Each row is a point on a tangle of strands that fork, close into loops and nearly touch. The rows are in no order.
Two points are linked if the straight distance between their rows is under 55.6.
rik: [ -6  12 -26  -4   2 -20   0  -7  -9   3   2  -6 -31 -32  -4  12  15  26
  -8 -10   3 -16  11 -30]
fugi: [ 18   0  31 -19 -24   3 -18   2  -7   7 -17   3  17  -8  -2  -2 -26   0
   9  19 -13   5  17  -3]
Pege: [ -3   4   2   6  12  16   9  11  14 -14   2   2  16  18   7   6  -1 -18
  -6 -12 -11  11 -23  13]
pomez: [ -2   5  -3  10  19  15  11 -20  -9   8  20 -19 -35  15  14  18  29 -17
 -23  -4   9  13  15  33]
dal: [ 18  -8  14   1  -6  32 -21   6   9   6 -23   5  35   9   2 -19 -24 -12
   4  10  -9  13 -13  -2]
sumum: [ 11   0 -18  -3   2  -2  11  26  11 -22   9  -7 -12   0  -4  14  18 -15
   7 -31 -25 -10 -23  -8]
Mim: [ -9  -8   8  15   8   5   3  -1 -12   9 -11  -6   3   6  12   1 -15   2
 -17  13   3  21   7  13]
Gol: [-11  -3  -5  29  16  21 -26   7   1  11   6  12 -16  44  -2 -10 -21   4
 -15  13  15  11 -11 -18]
Nugu: [-10 -16   8  28   3 -12  -1 -10 -18  32   8   1   0  17  13   0  -2  11
 -11  20   8  18  20   9]
gasen: [ -8 -10   9 -13  16   1  40 -17  -1 -17  25 -28  14  12   7  14  22 -15
 -11  -9  -5   6 -17  48]
tete: [  8   8   9 -35  30   4  25 -19  -6   0  12 -34 -13 -15  10  28  37 -11
  -3 -10   1   3   3  33]
mefo: [ -8  12  -9   3 -15 -35  -7 -10  -2  26 -14  23  -2 -31  -3 -12   1  24
   3   6   8  -7  31 -23]
mup: [ -7   6  20  -9 -11 -17   5 -14 -17  27  -4 -17  -4  -3  14   4  -5  17
   0  22  -4   0  32   4]
fut: [ -5   7  20   9   9   7  12  -9  -9   6 -11   9   1 -14  -5 -11   0  -3
   9   4   0   6   6 -16]
mapi: [  7   9  28 -39 -11 -17  13  10  15 -18 -21   7  19 -26  -1  -6  -4 -10
  24 -11  -7 -10   5  17]
Gipi: [  8 -14  13   5 -19  15 -22   6  -3  14 -19   5  18   4  -7 -13 -16  -7
   7  20  -6  10   9 -13]
lege: [  0  -2   7 -13  -1  10  -4  12  10 -16   0   3  20 -19  13   3 -17  -7
  12  19 -14  -4  -8  14]
nidi: [ -3  -5  -9 -19  -6  15  14   6  23 -29  -3  17  53  15  -6  -3 -17 -28
 -13 -15 -15 -13 -36  17]
ver: [ -8   4   7   2  17  12  15 -12  -1 -10   9  -7 -10  13   0  15  16 -21
 -22  -4   3  19   5  25]
Baz: [  0  -7 -19   5  32  -3  -2   4   7  -8  17 -19 -42  18 -20  10  48   5
  -7 -24   6  13 -14   2]
komis: [  5   0   0   2   1  24   3  12  22 -23  12  22  28  25   6  -1  -8 -27
  -3 -18  -8 -11 -34   0]
pobed: [ -4   2  -6  33  13   2 -14  15  10 -14  14   9 -21  37  -6 -10  -6   7
   3 -20   2 -10 -19 -27]
zul: [-11   2 -11  21  17  -4   8 -19 -13  16  24 -13 -35   9   6  14  30   2
 -16   1  19  13  12  11]
Mif: [ 32 -22 -12  22 -23  16 -34   1   0  11 -19  22  14   3 -11 -21 -43   8
  15  10   3  -5   1 -36]
tuk: [  3  11  16 -39  13 -15  17 -13  -4  -1  -2 -25 -13 -20  11  34  19   0
   2   0   6   6  19  29]
kuvi: [ -4  -2  16  -4  11  -6  25  -7 -12   3  17 -16 -11 -11  -6  12  32   2
  -2   1 -12  -6  13  13]
mak: [ -2   6   1  12  24  -5  17   4   1 -19  29 -15 -13   4  -4  17  22   0
  -1 -22   2   5 -26   6]
vube: [  2 -13 -33   6  30 -14   5 -10 -11  13  27 -27 -48  18 -16  16  52  19
 -11 -15   6   7  -5   5]
pozo: [ 14   4 -10  12 -26   7 -18   5  -1 -13 -22  15  -3 -21   6 -12 -32  -2
  21  -9  -2 -12  -5 -22]
nubi: [-10  -7  17 -10 -18 -15  -2   8 -18  32 -10  10   3 -23  -8 -18 -14  31
   4  35  15 -12  36  -7]
doson: [ -6  -5 -10   4 -25  -8 -23  -3 -17  41 -15  14  14 -12  -4 -19 -18  32
  -6  40  19   5  26 -15]
kip: [-19   6 -35  33  -2 -11 -17  11   5  17  11  15 -21  29  -3 -16   6  17
  -5  -7  17  -4 -10 -45]
Fifu: [-17   9 -23  23   4 -15  11  -9 -14  39  18   8 -14   7   9  -8  19  16
 -24  10  16   4  16 -15]
vilel: [-16   7 -28  28  16 -18  -2  -1  -3  35  22   2 -22  32  14   6  27  17
 -20   1  15  -2   9 -20]
biba: [  3   5  -2  28   7  15  -7  16  11  -5  -6  20 -13  21  -5 -21  -9 -11
  14 -15  -3  -2 -21 -27]
Kifit: [ -5   9 -14 -15   6 -25   4 -20 -12   9   2 -25 -32 -26  -6  21  37  22
  -5  -4   6   3  21  -7]
Tudog: [ -1   6  36 -20 -22  -2 -10   0 -17  20  -7 -13  11  -9  14   7 -19  10
   8  28   4   5  25   8]
fekoz: [ -2  -2   7 -23 -10   2  20  10  13 -38  -2   4  36  -8  -2   4  -6 -21
  -7  -9 -15  -8 -18  19]
vebug: [  5 -13  29  -4   2  10   5   6 -11  12 -11  -1  26   9  14   3 -20  -6
 -15  13   2  28   8  17]
Febi: [-15   7 -38  16  16 -21  -2  -4  -4   1  -1   8 -32 -11  -9   7  17  22
 -21 -12   8  -6   3 -27]
nobi: [ 15  -2  -8   7  -7  37 -11  17  16 -22   9  21  20  24  -7  -9 -35 -29
  14  -6 -13 -15 -29 -12]
fil: [  0   3 -12  -3  36  18   6 -10  10 -16  26 -27 -32  32  -8  13  44  -4
  -8 -20   0   4 -21  21]
pel: [-10   6   8 -20  -3 -25  -3   1  -5  -4 -12  -1 -17 -38   3   9  -2  21
  10  10   4 -18  20  -8]
rir: [-14   3  -2 -13  15  18  29  -9  16 -20  15  -3  44  34   4   5  -3 -22
 -31 -17  -1   5 -30  36]
segum: [-20   9 -19   6   1 -33  16 -13 -23  33   0   3 -10 -22   0  -7  15  29
 -19  14  17   4  25  -5]
falu: [  9  -9 -25  27 -19   7 -24  14   7  -8 -17  26 -12  -3  -1 -19 -27  -2
   9 -11  10 -14  -2 -34]
vig: [-17  -7  -3   7  -3 -21   2 -19 -18  29  -2  16  -8 -13  -3  -6   9  20
 -12  31  22   7  37  -2]
Peza: [-13   0  -8  23 -14 -11 -12  -6  -7  13  -2   7  -5  -1   6  -5   5  17
  -1  12  11   4   6 -29]
sur: [  8   1  -6 -14  29   8  32 -28  -8   8  18 -35 -22   5  20  23  31 -17
  -6 -11  -1  13   9  45]
sapab: [-19   3 -23   2  -3 -29   8 -17 -18  16  13 -26 -28  -5 -12  10  33  24
   4   4   3   6  13  -7]
Gogo: [ 12   6 -10 -20   3  -2   9   7   5 -32   9 -16 -17 -18 -19  23  29 -10
   8 -25 -18  -3 -12  -2]
vip: [ 16  -7  40 -37 -10  23  -4   2   0   1  -2   1  55 -12   5  -4 -32  -5
  -1  28  -4  -2   2  38]
lorog: [ 35 -12   1  -5 -32  30 -12   9  15  -9 -26  17  31   0  -2 -25 -38 -25
  31 -15 -17 -18 -15  -9]
zatig: [ 10 -12  -4  17  -4  33 -23  11   7  -9   3  15   8  17  -1  -6 -34  -8
   3  13  -3  -8 -16 -19]
lat: [  1   1 -13 -11  18 -15  12 -30 -15  17  12 -38 -43 -12   1  21  40  13
 -13  -6   3   8  22  23]
Roda: [ -3   6   5  30  25  -3  -3  11   6 -18  26   6 -20  33  -9   3  14  -2
  -5 -21  -4  -2 -19  -3]
Rul: [  3  -7 -39  37 -20 -13 -19  13   7  11  -9  30 -11 -13   2 -28 -11  11
  19  -6  12 -27   3 -42]
voz: [  3   6  -8   7  -1  -2  -1   2   2  -5   7   7 -19 -13  -7  10  12   1
   8   0 -21  -9   6 -17]
kubo: [ -6  -3 -25  31 -10 -13 -22  -3  -2  23  -6  21  -5  17  -4 -19  -9  16
  -8   7  10   4   8 -41]
kat: [  3  -1  -5   9 -25 -21 -20 -10   5  13 -23  29   0 -20 -10 -18  -7   8
  17   8   8  -9  26 -33]
kobod: [  3 -10  -8  28  -1  28 -23  17  -3  17  -3  17   0  24  -2 -19 -32   0
  -8  10   8   3 -14 -31]
suvi: [-16  -3  16  -1   3 -11  20 -22 -21  15  11 -23 -18  -4  10   3  15  12
  -8  18   6  -7  27  14]
vumob: [ 29  -7  26 -28 -26   8 -14   8  11 -17 -21  12  50 -25  -6 -15 -49  -8
  22   4   2  -4  -6  23]
pemak: [  5   9   3  -8 -25 -14 -31  -9   5   1 -27  17  -3 -32  -1 -10 -22  14
  17  12   9  -5  23  -8]
Vep: [  4   7  17 -15 -11 -13  15   3   3 -27   0   0   9 -25  -7  12   4 -13
  24 -14  -6   1  -7   4]
Fon: [ -2  14 -19 -16  19  18  12   3  29 -40  18  -2  13  19 -11   9  13 -22
  -6 -30 -17 -11 -43  13]
nudar: [ 15   5   3  -9 -15  31 -10   8  16 -12 -24  11  32  -3   5 -21 -27 -20
  12  -8 -16  -3 -21   0]
Zev: [ -3   5  31 -36   5  -8  23  -8   0 -10  -1 -14  10  -8  15  22  10 -11
  -4   2   3   6  17  42]
vezeg: [ 11  11   0  -3 -20  -5   4   5   2 -25  -5   7  -8 -32  -1  -3 -17  -8
  34 -14  -8 -12  -7 -14]
Pera: [ 22  -2  26 -32 -19 -11   0  17   9  -7 -24  16  31 -25  -1  -6 -37  -5
  26  -2  -7  -4   2  12]
Gik: [ -6   9  14 -35  -8  -8   7   9  -1  -9 -27  10 -10 -45  -4  -6 -11   3
  21   3   4 -20  18  -9]
tebo: [  5 -14   5   8 -13  12 -29  -3  -5  22 -16  10  14  -6   2 -13 -19  14
   1  33  11   0  19 -22]
taz: [-11  13  24 -42  -1 -20  10   6  -9  13   0 -19 -18 -20   5  13  13   9
  11  12   2  -1  24  23]
baso: [  8  -6   9  26   4   8   2   5   2   1 -16  20   8   4  -8 -24 -13  -9
  15 -10 -10   5  -9 -20]
Fofol: [-19   4 -18  24   7 -16 -12   4   1  -2   7 -19 -29  21  -3   2  20  14
   3 -15   6  12 -12 -22]
gem: [ -4   3   4 -20  11   4  32  -9  16 -23  16 -13  36  20   0   6  22 -25
 -11 -20 -15   0 -28  31]
liri: [ -2  -1  32 -24  -4   6  17  -1  -5   0  -5  -6  34  -2  19   9  -9 -17
 -14  12   3  13   4  35]
Repu: [ 17 -10  21 -14 -36  -4 -27   4  -8   1 -26  11  13 -24  -6 -19 -38   8
  18  18   2  -9  14 -13]
Vor: [ -3   2 -22  24  -4 -18 -12   3   5 -14 -10   0 -18   0  -2  -4  10  11
  15 -26   1  -3 -12 -33]
zuz: [ -2   8   1 -16  14  -7  22  -4   4 -25  13 -16   1 -13  -4  26  14 -12
   7 -14  -9   8 -14  17]
Fum: [ 36 -21  22  -3 -33  22 -17  10   3  -4 -27  17  41  -9 -12 -28 -35 -19
  22  -1   0 -12  -2 -12]
vikos: [ 15  -1  26 -33 -13  16 -10  -8  14 -18 -20   9  55  -8  -6  -9 -33  -3
   0  10  -8   7  -7  33]
Nuf: [-13   0   7  -5  10  26  21  -5   9  -8  -1  -1  17  19   5   8   0 -28
 -24   0   1  20 -17  32]
Tata: [ -3   5  -4  10  13  -1   9   1  -7  -1  19 -11 -24   5  -6  14  32  -4
 -10  -1 -18 -10  10  -2]
vum: [  2  -7 -16  -5  -4   0   0  24  15 -26 -10   5  -5   1   6  14  -5 -16
  -1 -18 -17  -8 -11 -10]
mava: [-13  -7 -34  16  13 -26   3 -10 -13  11  29 -20 -35   7 -11  12  43  29
 -14  -5  10  -3  -1 -14]
mep: [-10   0  12  36  21   4   2   0 -12   2  28   2  -9  28   2  -1   6   1
 -14   0   7   6  -7  -1]
vunep: [ 49 -21   3   4 -22  18 -33   6  -1  13 -34  12  29 -10  -3 -21 -46  -2
  29   1   3  -9   2 -22]
kevat: [ -5  -8   2  23  11   7 -13   7   8   6 -12  15   1  13   8  -5  -6  -3
  -1  11   5  28  -5   5]
mus: [ -8  13 -16 -10  25  25  10  -4  22 -27  26 -16 -11  32 -11  14  30 -19
 -16 -20 -12   0 -30  30]
mone: [ -6   0   0   1  -5 -18  -5  11  -3  -2  -6   0  -9 -26   7   4  -1  11
  10   9 -15  -3  11  -1]
Nomam: [-16   1 -12  16   0 -21  -3  -9  -7  12   2 -18 -17  12   3   1  20  18
   6   5  -3   5   6 -17]
zezi: [ -8   1  11   7 -17  12  -6  16   1 -17   3  -9  14   9  -1   1  -2 -17
  -7   0  -8  13 -14   5]
tezis: [ 19   5  50 -46 -12  17  -7  11  -2   5  -8   9  41 -30   2  -8 -40   6
   9  24   7 -16  10  13]
gasom: [ -5   0  17 -34  -7   2  29   0   5 -17  -2   2  44   5   0   8 -12 -20
 -18   0 -13   8  -9  39]
bazod: [-20  22 -46  32   8 -19  -9   5  -1  23  27  14 -25  36  -8 -10  15  29
 -28  -2  26 -10  -7 -25]
bosa: [-11  -2 -19  22  37  -3   9 -12  -7  23  24 -25 -46  38  14  10  30   2
 -15 -13  22   7   4  11]
tivub: [ -8   2   5  -8  12   5  11   9   1  -4  -5 -13   0 -16  16   1   0   2
   7  16 -20  -5  -4  20]

A tip is a point with one link. Name the tips that can be reached along the links from each point below, in the order of the rows.
Tata => mefo, lege, Mif, nubi, Gik
Fofol => Febi, vig, lat, Fon, Vor
Roda => fut, Rul, vum, mep, tezis

How many points has the smallest loop of links through each point below? Write 0 if it is on no loop.
ver => 13
zuz => 0
Baz => 0
